Points on a hilly landscape, in no order, each with its height.
From any point a ball rolls to the lowest of the 2 points nearest to it. It stops when none of these is lower. Distance is the straight distance between rows; heights are no part of it.
kap: 110	87	106	126	128	86	68	41	117	78	76	67	75	71	89	97	101	86	114	98	92	114  h=30.5
loba: 83	99	96	114	94	54	88	77	76	53	88	111	129	96	121	72	93	85	86	123	130	84  h=26.9
logom: 107	86	89	85	88	120	71	114	144	136	113	86	106	96	104	108	118	118	89	77	88	108  h=31.2
vitu: 86	147	86	140	95	116	78	95	80	82	116	83	98	91	102	86	91	93	88	149	63	82  h=35.4
Nak: 88	106	96	108	141	139	130	111	81	83	106	121	67	78	83	96	65	106	90	152	95	86  h=36.2
rogu: 62	113	83	86	90	124	65	106	132	117	92	120	54	78	74	90	97	130	79	97	122	139  h=36.4
Gefu: 124	56	119	112	137	67	85	76	123	78	112	66	82	100	107	111	110	66	126	100	116	78  h=5.8
dop: 123	49	129	92	107	50	79	112	86	112	118	76	100	123	92	131	106	63	108	62	87	108  h=19.5
lerop: 94	108	92	91	71	130	131	117	94	111	91	104	78	135	145	103	113	123	107	145	140	63  h=35.2
karez: 125	83	90	107	88	128	102	83	122	96	123	118	117	87	93	128	87	80	132	51	97	97  h=26.8
big: 88	147	60	113	69	108	105	111	77	111	86	102	95	133	110	114	115	130	58	156	95	87  h=21.1
sor: 76	139	82	90	90	103	126	101	67	144	86	97	68	123	92	98	112	100	110	89	116	93  h=39.4
Rele: 108	119	121	78	57	130	106	146	126	132	132	137	104	117	91	120	80	124	88	77	93	99  h=23.6
kek: 52	116	118	104	97	61	96	92	77	64	116	110	135	88	113	79	91	94	104	102	126	83  h=25.5
zuru: 65	61	117	88	121	61	102	84	98	73	89	64	153	94	137	85	125	116	88	109	117	92  h=32.7
tiv: 91	109	101	146	104	113	56	94	97	89	77	105	68	103	92	111	85	113	121	102	55	79  h=59.0
fumal: 77	149	89	93	75	118	86	118	118	115	101	117	83	111	65	104	88	114	89	67	72	107  h=48.4
lokim: 71	112	106	80	94	34	103	93	76	66	109	105	149	109	111	101	89	76	102	82	111	83  h=23.2
Koge: 116	124	99	83	83	100	83	101	145	96	96	113	76	100	51	102	92	90	113	36	46	114  h=50.6
Nufeb: 102	65	126	112	78	111	106	108	64	122	99	101	122	120	110	101	98	111	97	114	127	109  h=44.9
getom: 113	55	107	105	121	56	93	99	134	78	81	77	73	124	111	121	119	82	138	106	105	78  h=8.5
Lal: 88	139	77	139	72	118	70	100	79	95	92	109	86	119	96	97	78	98	109	90	63	72  h=58.3
zab: 94	65	159	96	104	60	78	109	99	100	132	82	69	120	82	118	93	69	117	67	97	86  h=21.9
kulu: 97	107	122	68	67	109	111	107	124	97	101	132	122	104	70	129	81	81	139	18	106	101  h=24.5
tedi: 92	86	130	62	132	63	113	94	64	84	99	93	96	96	107	70	112	53	124	101	97	105  h=12.6
Pamas: 84	153	114	89	89	88	106	103	75	107	114	113	79	89	42	80	95	107	69	99	93	138  h=42.0
sidaz: 94	96	127	91	78	96	118	108	80	106	97	70	157	118	146	94	108	120	73	133	120	88  h=39.1
guf: 136	113	84	117	104	87	77	71	88	87	100	91	108	95	90	93	101	77	108	80	62	114  h=33.2
vez: 101	99	85	81	116	113	112	89	114	86	83	77	142	94	131	98	134	136	105	117	85	80  h=55.0
renar: 123	102	90	125	99	57	49	75	76	78	94	78	107	93	88	90	88	84	73	87	90	128  h=34.9
Bul: 93	136	54	84	74	126	87	123	151	107	112	102	74	94	109	122	109	131	56	142	83	109  h=43.1
Tevut: 102	64	115	74	103	73	81	111	95	80	104	135	116	110	64	132	58	63	102	23	97	129  h=37.2
sadov: 99	115	56	104	95	124	124	118	81	119	75	72	90	125	104	107	113	141	47	149	77	102  h=17.0
kazov: 97	136	86	123	86	88	130	103	76	112	93	105	151	108	101	116	95	130	103	86	94	70  h=48.2
maso: 54	110	70	90	98	134	78	134	121	112	97	128	86	84	103	100	89	140	71	118	89	100  h=38.7
bur: 54	99	78	68	81	70	82	113	120	143	78	135	118	107	93	100	102	101	72	27	146	128  h=43.0
bav: 135	106	59	107	97	71	93	84	63	109	77	88	109	106	92	76	109	99	95	86	78	124  h=33.6
zilad: 112	126	133	116	74	148	113	117	110	119	139	103	84	97	64	133	79	107	111	83	80	112  h=28.4
Reta: 118	84	98	99	90	118	93	50	113	55	75	89	111	99	132	90	112	107	100	143	123	122  h=64.4
rugo: 101	104	81	116	93	61	84	92	90	63	112	131	114	104	105	90	72	71	88	98	118	74  h=28.8
Senun: 95	143	103	135	118	111	125	87	104	75	122	90	59	87	106	107	105	84	118	149	109	79  h=24.7
vus: 58	129	73	82	91	172	92	124	103	112	117	129	82	88	104	100	71	126	60	126	92	89  h=36.7
bulat: 47	89	109	103	86	99	69	102	131	84	107	129	140	86	94	112	80	118	109	41	110	83  h=7.4
ferup: 117	137	89	107	132	119	118	105	141	77	133	102	58	62	61	121	96	110	83	134	93	99  h=28.1
muvog: 95	118	90	109	94	129	113	93	90	140	96	89	80	107	94	107	124	119	122	103	109	89  h=36.8
buv: 83	92	117	63	115	63	83	79	105	66	109	81	109	96	100	103	118	63	134	73	91	88  h=17.9
rakal: 112	108	81	129	107	115	107	61	95	93	85	72	93	84	101	105	122	112	123	128	101	103  h=62.6
Nor: 116	89	80	124	119	117	116	118	72	89	101	86	111	99	109	67	77	132	45	157	95	95  h=32.1
dat: 107	95	70	81	76	67	78	109	90	97	92	123	127	115	112	91	82	80	79	86	104	101  h=31.0
fel: 105	104	92	81	94	103	113	96	86	109	108	131	108	90	82	88	100	98	71	104	135	132  h=38.9
Paka: 92	89	120	109	138	57	101	76	62	61	70	111	90	95	85	93	91	78	109	110	80	114  h=17.1
Biz: 78	94	117	77	109	93	71	76	91	77	112	100	89	82	88	101	82	63	132	69	90	103  h=15.4
tana: 88	88	103	101	96	111	107	71	74	133	110	68	145	89	115	80	106	105	112	78	124	96  h=41.6
duk: 121	67	94	100	136	105	105	85	92	99	78	99	70	79	82	68	90	107	77	122	106	131  h=16.2
vipe: 78	89	101	107	97	143	143	106	90	133	111	94	99	100	108	90	113	122	96	145	138	99  h=55.6
gasun: 106	68	126	78	67	94	76	96	97	111	112	114	124	106	86	134	92	73	99	52	118	134  h=28.5
Lin: 134	49	118	90	113	85	68	70	119	62	92	102	135	79	118	115	104	87	98	106	85	122  h=13.8
Kar: 97	122	98	75	88	92	88	135	124	93	93	154	97	112	48	95	49	72	88	24	81	127  h=38.5
nafan: 99	114	86	107	135	132	133	89	67	77	92	120	87	76	89	90	86	92	115	116	95	112  h=37.5
Teno: 75	70	75	94	105	72	74	78	106	76	128	82	162	97	110	133	85	71	107	46	115	70  h=48.6
pav: 107	68	130	87	114	120	128	114	87	111	83	82	126	102	127	99	122	109	113	117	93	102  h=25.1
Tapu: 121	107	123	98	95	138	102	101	63	92	89	139	121	85	100	103	89	102	99	118	76	125  h=38.1
Vinof: 98	91	78	108	98	100	87	128	98	106	128	108	136	98	104	75	74	107	73	81	92	62  h=37.7
kifiz: 117	76	131	123	92	85	91	127	133	101	135	99	73	111	108	112	108	90	104	126	110	77  h=26.2
vigab: 98	68	121	88	96	70	114	100	86	76	89	42	156	126	163	75	120	110	83	114	117	94  h=36.1
vifa: 73	121	90	76	60	68	89	115	130	150	103	113	109	104	77	99	95	107	83	24	120	133  h=41.1
daz: 101	92	159	119	112	79	88	117	111	100	134	88	84	106	103	101	99	65	124	99	87	83  h=23.8
mufu: 126	109	83	88	97	75	100	129	113	137	113	72	118	119	113	110	130	120	88	94	100	69  h=19.8
Ponat: 94	117	127	73	111	125	99	75	85	89	111	104	91	75	98	92	98	74	135	94	93	125  h=13.1
Peb: 119	103	96	93	80	74	84	100	100	76	90	126	85	121	98	118	84	56	129	54	82	78  h=41.4
pipos: 88	53	112	69	119	58	96	92	72	104	83	62	102	132	115	98	120	75	110	72	103	96  h=20.2
bobaf: 103	101	65	140	106	122	109	94	84	68	89	101	82	104	98	91	91	119	66	171	107	98  h=29.8
Lurel: 102	96	111	130	96	96	81	64	54	106	81	107	115	89	86	98	87	97	107	82	107	140  h=36.9
dama: 95	125	98	123	138	117	123	88	103	122	121	63	48	72	70	85	105	101	112	119	95	107  h=19.7
vola: 115	82	103	95	94	95	76	144	125	100	123	124	139	105	123	100	82	106	66	98	91	79  h=39.0
rade: 90	104	120	120	94	75	100	92	76	109	102	112	62	115	79	85	97	98	110	115	128	112  h=39.2
Dem: 123	110	87	95	110	97	118	78	56	101	62	80	124	111	108	83	128	81	120	105	71	114  h=30.7
Rov: 106	77	64	113	82	93	91	99	100	128	62	132	86	115	90	92	102	105	88	88	128	123  h=49.2
Bofog: 113	74	118	136	103	81	71	62	66	96	98	79	120	86	89	98	94	65	87	91	103	107  h=35.8
Vif: 129	81	93	117	104	115	104	131	120	121	127	83	75	123	109	102	105	110	89	134	94	71  h=29.0
kaz: 83	122	72	103	73	86	84	120	74	104	61	126	85	138	119	96	103	122	71	142	81	79  h=24.9
muluz: 78	117	84	116	93	126	60	69	109	85	93	110	80	79	79	88	69	86	116	78	96	102  h=22.9
bev: 99	124	94	62	87	130	116	87	93	104	113	102	67	95	96	85	106	85	137	109	112	107  h=9.4
zuve: 133	119	73	81	81	123	106	129	111	119	111	125	83	103	97	106	103	96	95	104	81	95  h=44.6
nufet: 119	118	91	63	107	87	100	94	121	89	86	93	83	95	91	105	130	100	112	108	77	109  h=53.2
gar: 116	123	84	59	80	137	119	132	75	124	116	130	56	114	84	108	87	86	94	113	97	114  h=42.6
Vedis: 83	135	93	120	136	102	108	95	100	84	117	72	70	89	93	74	90	91	113	118	94	87  h=22.3
mikin: 93	120	106	97	134	101	119	78	86	99	100	67	76	64	76	82	120	110	99	125	91	140  h=16.3
gabi: 76	100	73	80	108	111	124	139	115	137	105	86	64	125	111	86	112	124	83	143	107	55  h=28.0
Rizo: 126	84	102	89	86	130	106	95	85	96	76	128	116	96	104	117	96	106	104	106	112	120  h=36.5
sezi: 122	72	101	137	98	113	97	40	111	83	73	79	108	80	117	107	113	102	115	123	122	113  h=63.5
las: 75	104	98	122	85	131	105	104	105	95	102	99	87	115	128	102	104	112	127	144	117	57  h=32.3
nelur: 84	111	138	97	83	67	81	93	92	93	116	100	130	101	90	115	100	91	106	64	96	105  h=39.3
Pipu: 76	130	66	75	92	117	70	114	136	114	99	92	88	99	98	101	112	133	80	116	71	98  h=40.8
nipu: 137	106	89	106	112	135	106	84	124	101	113	108	105	71	88	114	100	99	116	83	87	111  h=29.3
ref: 121	127	122	109	92	127	77	100	108	98	129	92	126	91	112	115	104	116	95	111	57	101  h=32.0
Vakit: 130	56	136	98	120	94	74	74	116	66	111	83	100	83	100	127	89	65	112	83	89	103  h=10.2
sig: 96	83	93	85	89	128	139	114	109	114	108	133	79	98	106	106	112	122	96	143	143	109  h=54.3
dodit: 87	120	94	131	81	153	104	92	87	112	132	106	116	78	113	110	83	108	102	125	124	103  h=28.2
Keki: 118	63	109	108	99	108	99	75	88	101	109	55	88	87	122	52	102	89	95	134	141	116  h=15.5
fefov: 88	78	100	90	86	97	98	116	114	140	105	102	106	100	109	109	111	119	108	76	136	80  h=34.0
Lov: 144	146	80	125	78	115	96	104	95	102	128	128	56	98	48	120	64	90	68	116	81	129  h=48.7
Baden: 144	134	96	119	71	117	102	84	100	83	122	139	86	98	87	121	71	83	85	116	101	126  h=49.8
Zivud: 93	102	100	66	101	96	131	124	78	144	62	118	83	137	112	110	115	133	110	107	105	70  h=37.0
mil: 132	90	78	81	97	65	66	90	121	63	75	123	76	117	105	106	100	55	118	81	88	90  h=42.9
bebaf: 82	118	64	98	78	123	97	90	120	103	89	111	127	92	114	111	111	117	117	78	101	83  h=54.9
nok: 96	73	72	88	69	59	73	119	136	132	90	125	126	110	98	117	88	90	81	50	143	126  h=45.1
Gupev: 59	105	133	97	88	122	80	126	101	101	108	135	112	104	58	102	61	120	81	43	76	110  h=37.1
Nebon: 88	129	85	100	95	92	76	77	105	80	112	103	70	84	94	83	96	96	107	108	90	86  h=25.3
vaseb: 124	124	86	104	83	70	118	114	81	116	82	91	164	126	133	110	116	120	83	96	100	69  h=49.7
Meri: 78	84	135	133	136	115	84	72	106	65	93	65	112	77	128	93	106	87	129	123	97	95  h=27.0
kopod: 67	92	123	104	118	86	105	67	112	74	104	74	137	73	126	114	122	98	137	82	105	77  h=51.2
Vubuz: 104	97	61	86	102	93	132	96	95	97	41	87	74	129	113	85	130	117	119	117	99	88  h=21.4
Dekit: 102	94	97	104	126	108	130	97	56	90	88	138	105	109	96	91	81	76	125	91	104	91  h=38.6
Rig: 84	157	146	109	98	58	127	93	90	93	104	71	110	113	93	108	131	99	131	88	80	101  h=36.3
mif: 119	88	109	111	142	87	120	84	78	104	85	71	79	80	77	67	113	90	99	109	104	126  h=12.9
rapo: 121	113	92	88	102	79	125	69	67	110	56	79	149	107	116	112	138	119	107	76	86	109  h=34.3
livu: 86	142	147	80	68	141	122	136	124	111	129	122	94	114	66	127	79	117	115	74	84	95  h=26.6
sela: 63	137	42	73	82	156	121	117	86	100	107	95	88	100	115	100	93	122	56	144	102	86  h=34.2
fusa: 90	126	78	105	57	132	56	84	85	92	88	127	102	118	109	98	86	81	117	81	70	91  h=57.5
Fem: 112	120	147	130	90	134	82	99	108	100	136	82	102	86	89	112	82	91	111	88	64	103  h=30.0
banim: 78	121	57	108	65	144	72	86	94	124	75	109	96	108	115	95	102	114	125	81	82	89  h=56.4
zode: 104	111	37	131	119	134	114	87	103	97	84	81	90	87	92	100	117	123	108	125	98	87  h=61.6
nam: 97	114	133	93	59	116	76	134	143	117	133	116	118	113	91	124	79	108	102	58	79	82  h=26.5
Limu: 97	90	91	94	116	92	121	81	54	84	44	64	98	111	111	53	117	95	104	127	87	113  h=27.9
Siv: 117	137	99	98	115	125	96	122	153	93	127	122	62	72	58	118	71	119	90	107	77	101  h=30.1
Mib: 121	92	93	87	117	60	86	115	109	114	119	65	84	95	97	74	116	93	94	102	88	92  h=32.6
nefi: 130	76	70	79	74	141	125	103	87	106	74	127	123	112	133	96	100	104	102	117	111	97  h=33.3
Nagu: 127	118	114	112	75	128	91	75	52	102	114	110	114	101	100	100	84	93	87	122	77	138  h=39.6
bidef: 130	110	95	85	83	93	131	107	102	152	108	65	108	126	118	108	133	114	100	113	110	94  h=13.7
Babit: 117	128	104	74	102	94	102	96	143	97	112	95	76	82	67	110	112	102	117	76	62	127  h=51.7
tener: 116	73	127	107	131	56	78	92	120	86	109	52	95	90	110	85	122	89	87	119	85	107  h=30.4
reka: 74	89	87	57	115	47	84	95	120	86	66	120	106	97	98	93	109	114	105	79	99	94  h=56.3
Leku: 123	80	133	155	119	110	79	92	76	102	87	94	85	108	88	102	76	92	97	118	93	105  h=38.4
loza: 62	108	110	86	84	113	59	105	125	120	103	108	93	83	84	92	104	130	95	70	105	122  h=34.7
Senuf: 101	80	103	126	111	101	98	124	104	103	101	59	88	112	127	89	113	117	100	130	83	54  h=31.8
lefit: 109	92	109	106	93	88	128	111	72	116	98	128	139	115	105	112	98	107	104	92	114	87  h=46.6
moti: 110	92	110	106	77	102	51	105	144	120	132	96	119	92	99	123	97	104	96	64	69	83  h=28.6
Faki: 68	76	99	67	120	49	89	105	115	92	87	141	115	78	79	99	94	111	80	68	131	126  h=57.6
dupof: 98	67	99	80	72	107	70	130	148	157	102	111	106	96	93	125	100	111	96	43	103	109  h=33.8
zose: 103	67	127	101	103	34	94	100	91	113	106	69	112	128	113	107	110	82	98	81	105	88  h=15.9
vuvik: 123	84	92	65	91	52	91	112	91	109	97	145	113	128	79	116	74	63	95	40	94	123  h=35.7
dun: 85	127	93	80	97	121	85	125	166	104	113	145	49	79	64	115	88	120	77	86	80	128  h=32.4
Sosi: 107	99	112	87	124	80	115	92	105	66	101	77	116	103	121	111	130	64	133	99	85	86  h=21.5
rova: 97	135	134	116	81	66	106	110	74	108	105	119	78	116	39	97	86	106	94	77	80	130  h=42.8
Samud: 92	115	109	145	122	91	125	102	102	138	100	53	88	109	109	108	128	99	139	108	103	81  h=31.3
vuko: 87	72	124	67	139	98	129	94	68	111	88	70	77	89	108	61	111	68	125	116	121	120  h=9.0
bas: 147	107	115	113	75	86	104	80	107	82	103	140	83	93	90	114	96	87	92	124	134	126  h=50.7
zera: 97	75	125	71	99	96	86	132	131	80	90	146	96	110	49	122	50	87	98	18	84	125  h=37.8
tade: 133	65	69	80	89	148	132	108	108	119	118	92	93	100	112	88	94	103	70	138	136	105  h=25.2
dul: 73	110	80	84	117	134	82	117	130	123	106	119	34	80	60	98	96	131	68	101	84	125  h=34.8
Basif: 122	73	127	75	108	86	82	83	102	92	104	76	141	90	111	118	125	84	103	98	79	124  h=17.4
tenin: 116	55	145	93	120	102	109	100	95	102	116	96	132	86	101	117	117	101	104	95	95	115  h=20.8
zuzup: 86	48	100	72	128	76	115	97	68	82	58	51	101	118	128	62	123	90	106	103	100	97  h=24.4
Ruvo: 103	123	62	99	79	144	102	109	123	105	142	110	90	99	105	117	95	110	51	133	97	96  h=45.2
luv: 93	92	135	108	67	103	103	122	69	116	117	101	98	128	128	97	95	104	85	141	126	73  h=43.3
Morim: 88	148	92	91	138	89	124	99	107	58	121	117	85	71	92	78	92	108	90	140	111	92  h=33.4
kere: 120	86	92	119	116	114	112	87	84	100	116	70	65	85	102	60	87	95	63	157	129	114  h=19.4
Vire: 53	101	111	101	97	117	85	116	95	117	90	130	113	74	67	95	79	130	92	59	91	132  h=36.0
tepa: 98	71	121	123	112	117	81	109	79	104	88	118	101	88	88	101	71	100	99	92	77	99  h=39.7
Dunu: 91	68	72	94	114	62	81	80	121	83	92	132	96	83	80	89	85	84	83	62	143	111  h=58.5
fef: 57	104	80	96	84	112	89	94	134	83	120	134	145	64	115	113	88	109	100	71	131	97  h=12.2
pof: 125	95	55	97	83	94	104	99	114	89	69	145	90	104	107	101	104	107	87	109	130	123  h=51.1
Gama: 137	68	114	93	84	108	114	98	114	129	98	51	107	117	137	103	137	98	107	113	121	94  h=21.6
tuzek: 91	130	147	137	104	62	119	85	90	110	105	75	85	115	98	113	126	75	130	103	102	110  h=34.6
Tenu: 73	102	101	125	85	114	82	115	148	91	114	149	115	98	79	133	70	112	96	59	112	93  h=11.4
gad: 97	123	89	78	116	105	162	113	81	78	86	87	94	116	122	80	122	99	97	167	94	98  h=29.4
nazad: 89	128	115	72	82	71	94	104	85	122	113	116	101	91	86	79	101	104	88	85	106	132  h=40.7
fik: 96	106	166	82	97	35	97	105	86	85	115	87	112	106	71	126	108	84	108	50	85	125  h=40.3
libes: 91	101	73	55	106	93	93	95	107	91	60	112	101	98	115	92	130	107	108	108	84	106  h=54.8
temo: 82	84	107	105	126	81	97	81	103	80	133	63	152	85	121	120	104	71	125	56	93	69  h=49.9
dopid: 76	39	137	102	133	99	97	98	88	84	91	66	146	93	131	90	113	117	89	109	88	100  h=30.3
vifed: 90	104	153	158	128	79	109	88	73	97	103	56	89	107	108	97	110	61	125	124	113	111  h=35.9
Nis: 137	64	82	59	82	128	139	105	98	113	108	104	113	103	136	82	103	94	92	113	132	82  h=29.2
Fasak: 81	116	77	74	77	118	105	111	118	108	128	145	122	84	96	102	80	98	99	69	123	102  h=16.7
kezal: 96	129	94	137	79	141	60	81	82	89	103	116	68	86	86	99	59	82	87	117	91	103  h=25.0
mezi: 103	92	96	88	93	107	110	105	74	81	76	139	109	112	100	119	87	69	137	65	83	91  h=40.0
Pogef: 102	84	120	128	91	82	112	88	101	115	92	57	113	120	127	112	140	107	125	111	119	86  h=27.3
kuned: 97	101	104	122	109	141	89	105	98	100	96	91	55	104	100	111	102	109	112	132	74	92  h=59.8
tiniv: 85	94	96	83	118	100	150	125	91	128	88	74	112	112	127	83	121	118	118	102	117	61  h=31.4
rolit: 80	105	117	151	86	124	101	80	73	92	122	103	101	104	123	103	89	102	120	128	133	83  h=30.2
Luba: 111	115	168	108	90	45	101	117	79	112	109	96	80	125	61	119	100	99	108	68	84	132  h=41.7
zon: 129	49	88	106	112	114	114	110	93	114	104	105	101	89	104	70	90	108	73	127	128	110  h=20.3
teka: 89	120	97	82	78	57	89	121	117	111	110	130	103	112	48	102	76	99	83	24	105	126  h=39.8
tesok: 85	78	75	92	79	100	72	72	84	85	75	114	129	109	112	126	111	77	120	61	118	97  h=45.9
zegot: 94	109	131	107	133	98	103	85	90	67	89	57	99	98	124	86	124	81	133	126	65	96  h=25.4
Reti: 86	116	133	82	65	106	103	129	79	135	117	95	123	126	140	99	115	129	66	126	126	87  h=41.5
Ziz: 120	94	125	117	77	112	84	92	137	76	126	122	94	95	80	141	71	78	135	57	108	91  h=24.6
labi: 101	102	72	91	114	66	113	144	125	128	106	91	88	114	106	93	114	136	74	124	109	62  h=24.8
niku: 106	101	64	134	90	101	81	113	146	103	101	96	102	95	99	101	110	124	85	105	81	77  h=37.3
rem: 117	110	140	178	119	100	106	91	73	110	100	87	98	118	93	112	97	91	114	132	92	113  h=37.6
Rifef: 78	113	75	71	117	91	140	128	79	134	65	97	123	118	121	85	114	129	87	97	111	70  h=34.1
Vate: 122	73	80	114	119	109	105	112	80	75	102	92	124	90	114	63	91	103	67	138	71	78  h=33.7
Lomu: 110	30	123	99	113	97	89	88	102	65	97	47	83	93	132	71	98	70	102	124	134	95  h=19.6
bif: 106	100	65	108	134	136	85	89	114	105	80	85	66	77	86	96	104	126	107	122	75	102  h=60.7
nimi: 105	82	138	155	139	94	89	54	109	77	77	63	98	84	101	111	120	82	141	103	92	108  h=28.9
koze: 88	105	120	83	126	44	98	88	106	41	122	112	120	89	103	90	97	71	116	82	104	84  h=20.7
dup: 142	115	105	137	124	90	72	55	101	76	94	90	78	66	87	112	93	67	111	101	75	116  h=31.7
Tof: 78	66	85	88	80	98	91	67	74	112	75	77	123	111	124	97	119	92	114	71	126	97  h=43.8
Famis: 90	98	63	92	114	118	95	111	83	92	122	95	137	85	129	49	83	110	65	110	85	84  h=35.5
pimiz: 113	96	82	109	110	120	72	119	136	85	107	123	121	82	123	107	90	108	79	101	65	78  h=39.5
vobu: 92	104	93	123	105	97	89	101	94	80	65	123	86	109	105	83	94	127	83	148	94	91  h=27.6
kom: 110	101	65	94	88	138	109	96	112	106	78	132	72	88	95	108	98	110	89	138	128	129  h=52.9
Dafi: 79	111	111	89	129	46	116	84	69	65	93	109	95	88	94	63	101	70	107	113	103	106  h=15.1
fusab: 110	69	84	111	113	73	106	90	100	93	57	87	93	117	113	107	122	105	126	100	102	79  h=15.0
gop: 111	141	105	125	129	110	112	82	125	66	132	105	47	72	78	114	77	82	115	136	98	91  h=26.3
Neluf: 93	67	113	81	73	106	87	106	112	135	93	121	109	97	96	107	106	103	88	63	134	122  h=30.9
Lezez: 87	58	76	105	103	106	75	79	106	70	97	109	132	99	110	124	85	85	120	64	102	75  h=47.4
Rori: 98	66	105	100	115	125	151	119	81	111	88	71	116	101	141	81	107	112	106	130	120	74  h=28.3
fubom: 101	124	63	102	101	116	106	127	107	116	113	147	87	108	75	94	70	110	71	100	84	98  h=46.4
Bisa: 93	138	77	77	67	125	112	142	130	126	138	149	107	101	89	111	68	91	81	52	109	97  h=20.1
pimu: 90	84	138	116	140	103	89	104	104	90	105	105	118	76	94	95	93	113	107	93	66	87  h=40.5
ziv: 99	119	115	136	98	140	92	86	83	90	113	126	88	83	90	100	79	112	86	133	107	113  h=26.1
nek: 108	81	80	56	102	98	101	97	98	106	86	126	118	74	90	83	98	94	81	84	115	151  h=40.6
Divo: 120	54	87	93	115	92	123	105	119	132	113	81	120	101	107	96	108	101	113	69	126	73  h=37.4
zene: 85	123	69	85	98	105	83	116	133	105	86	135	74	101	69	94	86	105	109	41	61	108  h=49.6
fovo: 92	128	59	87	91	107	109	138	105	139	68	77	89	131	112	113	124	154	64	123	78	85  h=12.3
zupum: 85	109	120	94	75	103	105	105	115	93	105	138	85	104	76	117	77	86	127	58	108	101  h=22.6
surun: 95	118	117	140	103	108	116	99	106	125	124	80	81	104	82	118	104	121	124	88	87	92  h=34.5
tudap: 119	104	54	75	67	63	85	104	90	108	76	135	102	121	95	93	90	62	95	64	89	121  h=33.5
Sesel: 92	120	112	97	152	124	131	106	103	80	129	97	78	58	97	86	79	100	89	153	105	104  h=35.0
leda: 131	51	122	116	101	76	75	91	99	95	93	35	100	121	127	82	126	93	93	128	101	102  h=27.8
nodu: 71	120	68	89	111	132	129	121	97	94	106	80	74	99	109	93	116	126	76	156	101	72  h=31.1
Gepum: 103	138	72	79	91	89	120	105	100	146	83	50	94	128	121	97	139	135	75	123	105	77  h=5.3
gural: 107	102	115	69	110	118	136	102	86	119	116	81	83	99	115	73	118	79	112	125	116	104  h=3.3
rakir: 113	146	93	77	71	112	107	122	122	126	106	118	72	109	79	128	106	130	95	93	79	114  h=46.7
miza: 68	94	134	121	97	80	74	86	66	92	92	121	100	103	69	97	88	92	96	93	112	127  h=38.0
feb: 91	101	97	121	102	62	72	114	113	88	106	77	81	118	116	95	111	94	112	104	86	45  h=34.4
lapen: 98	76	62	100	67	79	92	124	112	141	71	150	103	122	105	98	91	87	70	67	143	134  h=47.3
zasag: 80	108	84	86	107	104	100	77	140	93	99	85	128	90	125	115	125	123	135	82	100	75  h=53.0
lur: 122	75	88	94	89	90	115	82	90	63	73	98	127	115	131	82	112	114	81	140	135	116  h=65.6
buvo: 109	76	108	119	117	108	120	94	86	141	116	88	128	87	92	86	95	99	100	76	119	94  h=39.9
rosuz: 94	131	75	72	139	91	161	119	86	78	109	109	78	90	101	64	110	99	106	142	109	94  h=31.6
zasak: 116	48	125	105	92	84	115	97	106	75	81	41	95	124	144	74	124	93	103	142	134	108  h=23.9
tokin: 120	73	86	121	119	81	63	108	142	106	105	68	95	94	100	88	108	117	88	94	90	77  h=35.1
Kuge: 113	114	87	57	84	121	141	103	70	122	93	134	84	103	94	95	89	93	99	118	131	129  h=40.9
teme: 126	116	74	123	105	108	107	128	95	101	115	140	60	106	63	115	71	104	61	129	96	122  h=47.6
Nada: 83	51	140	119	117	113	81	72	91	73	84	82	124	78	125	93	96	100	96	120	102	101  h=28.7
Dala: 122	99	136	75	69	124	104	109	105	124	124	137	111	109	81	130	78	86	108	41	104	129  h=26.7
repog: 97	114	77	82	111	83	165	111	77	99	59	80	90	136	120	83	137	118	108	147	107	83  h=26.4
fose: 88	135	141	116	93	66	111	104	94	84	136	75	125	108	86	108	106	90	122	65	87	78  h=37.9
mezog: 106	139	98	111	104	130	101	103	97	90	127	75	102	96	114	103	110	116	100	144	59	95  h=33.9
ponod: 147	111	112	135	140	115	121	80	122	87	100	89	105	59	79	119	105	97	119	98	87	116  h=31.9
zos: 79	89	104	75	91	114	135	112	99	127	55	95	82	128	132	105	125	140	112	127	131	82  h=38.8
vomid: 124	93	119	148	145	104	116	77	112	80	101	80	133	82	107	130	117	92	140	104	97	95  h=30.8

Call two points neighbours if one is among the 2 nearest of the other. Go from one point of each pair to the other, from neighbour to neighbour, staying as low as possible. Name the highest point that can't be avoided.
zose, gural: bav
bulat, Meri: ponod
Gefu, mif: zos
Gefu, Gepum: sor
mif, muluz: Nebon
loza, mif: rogu
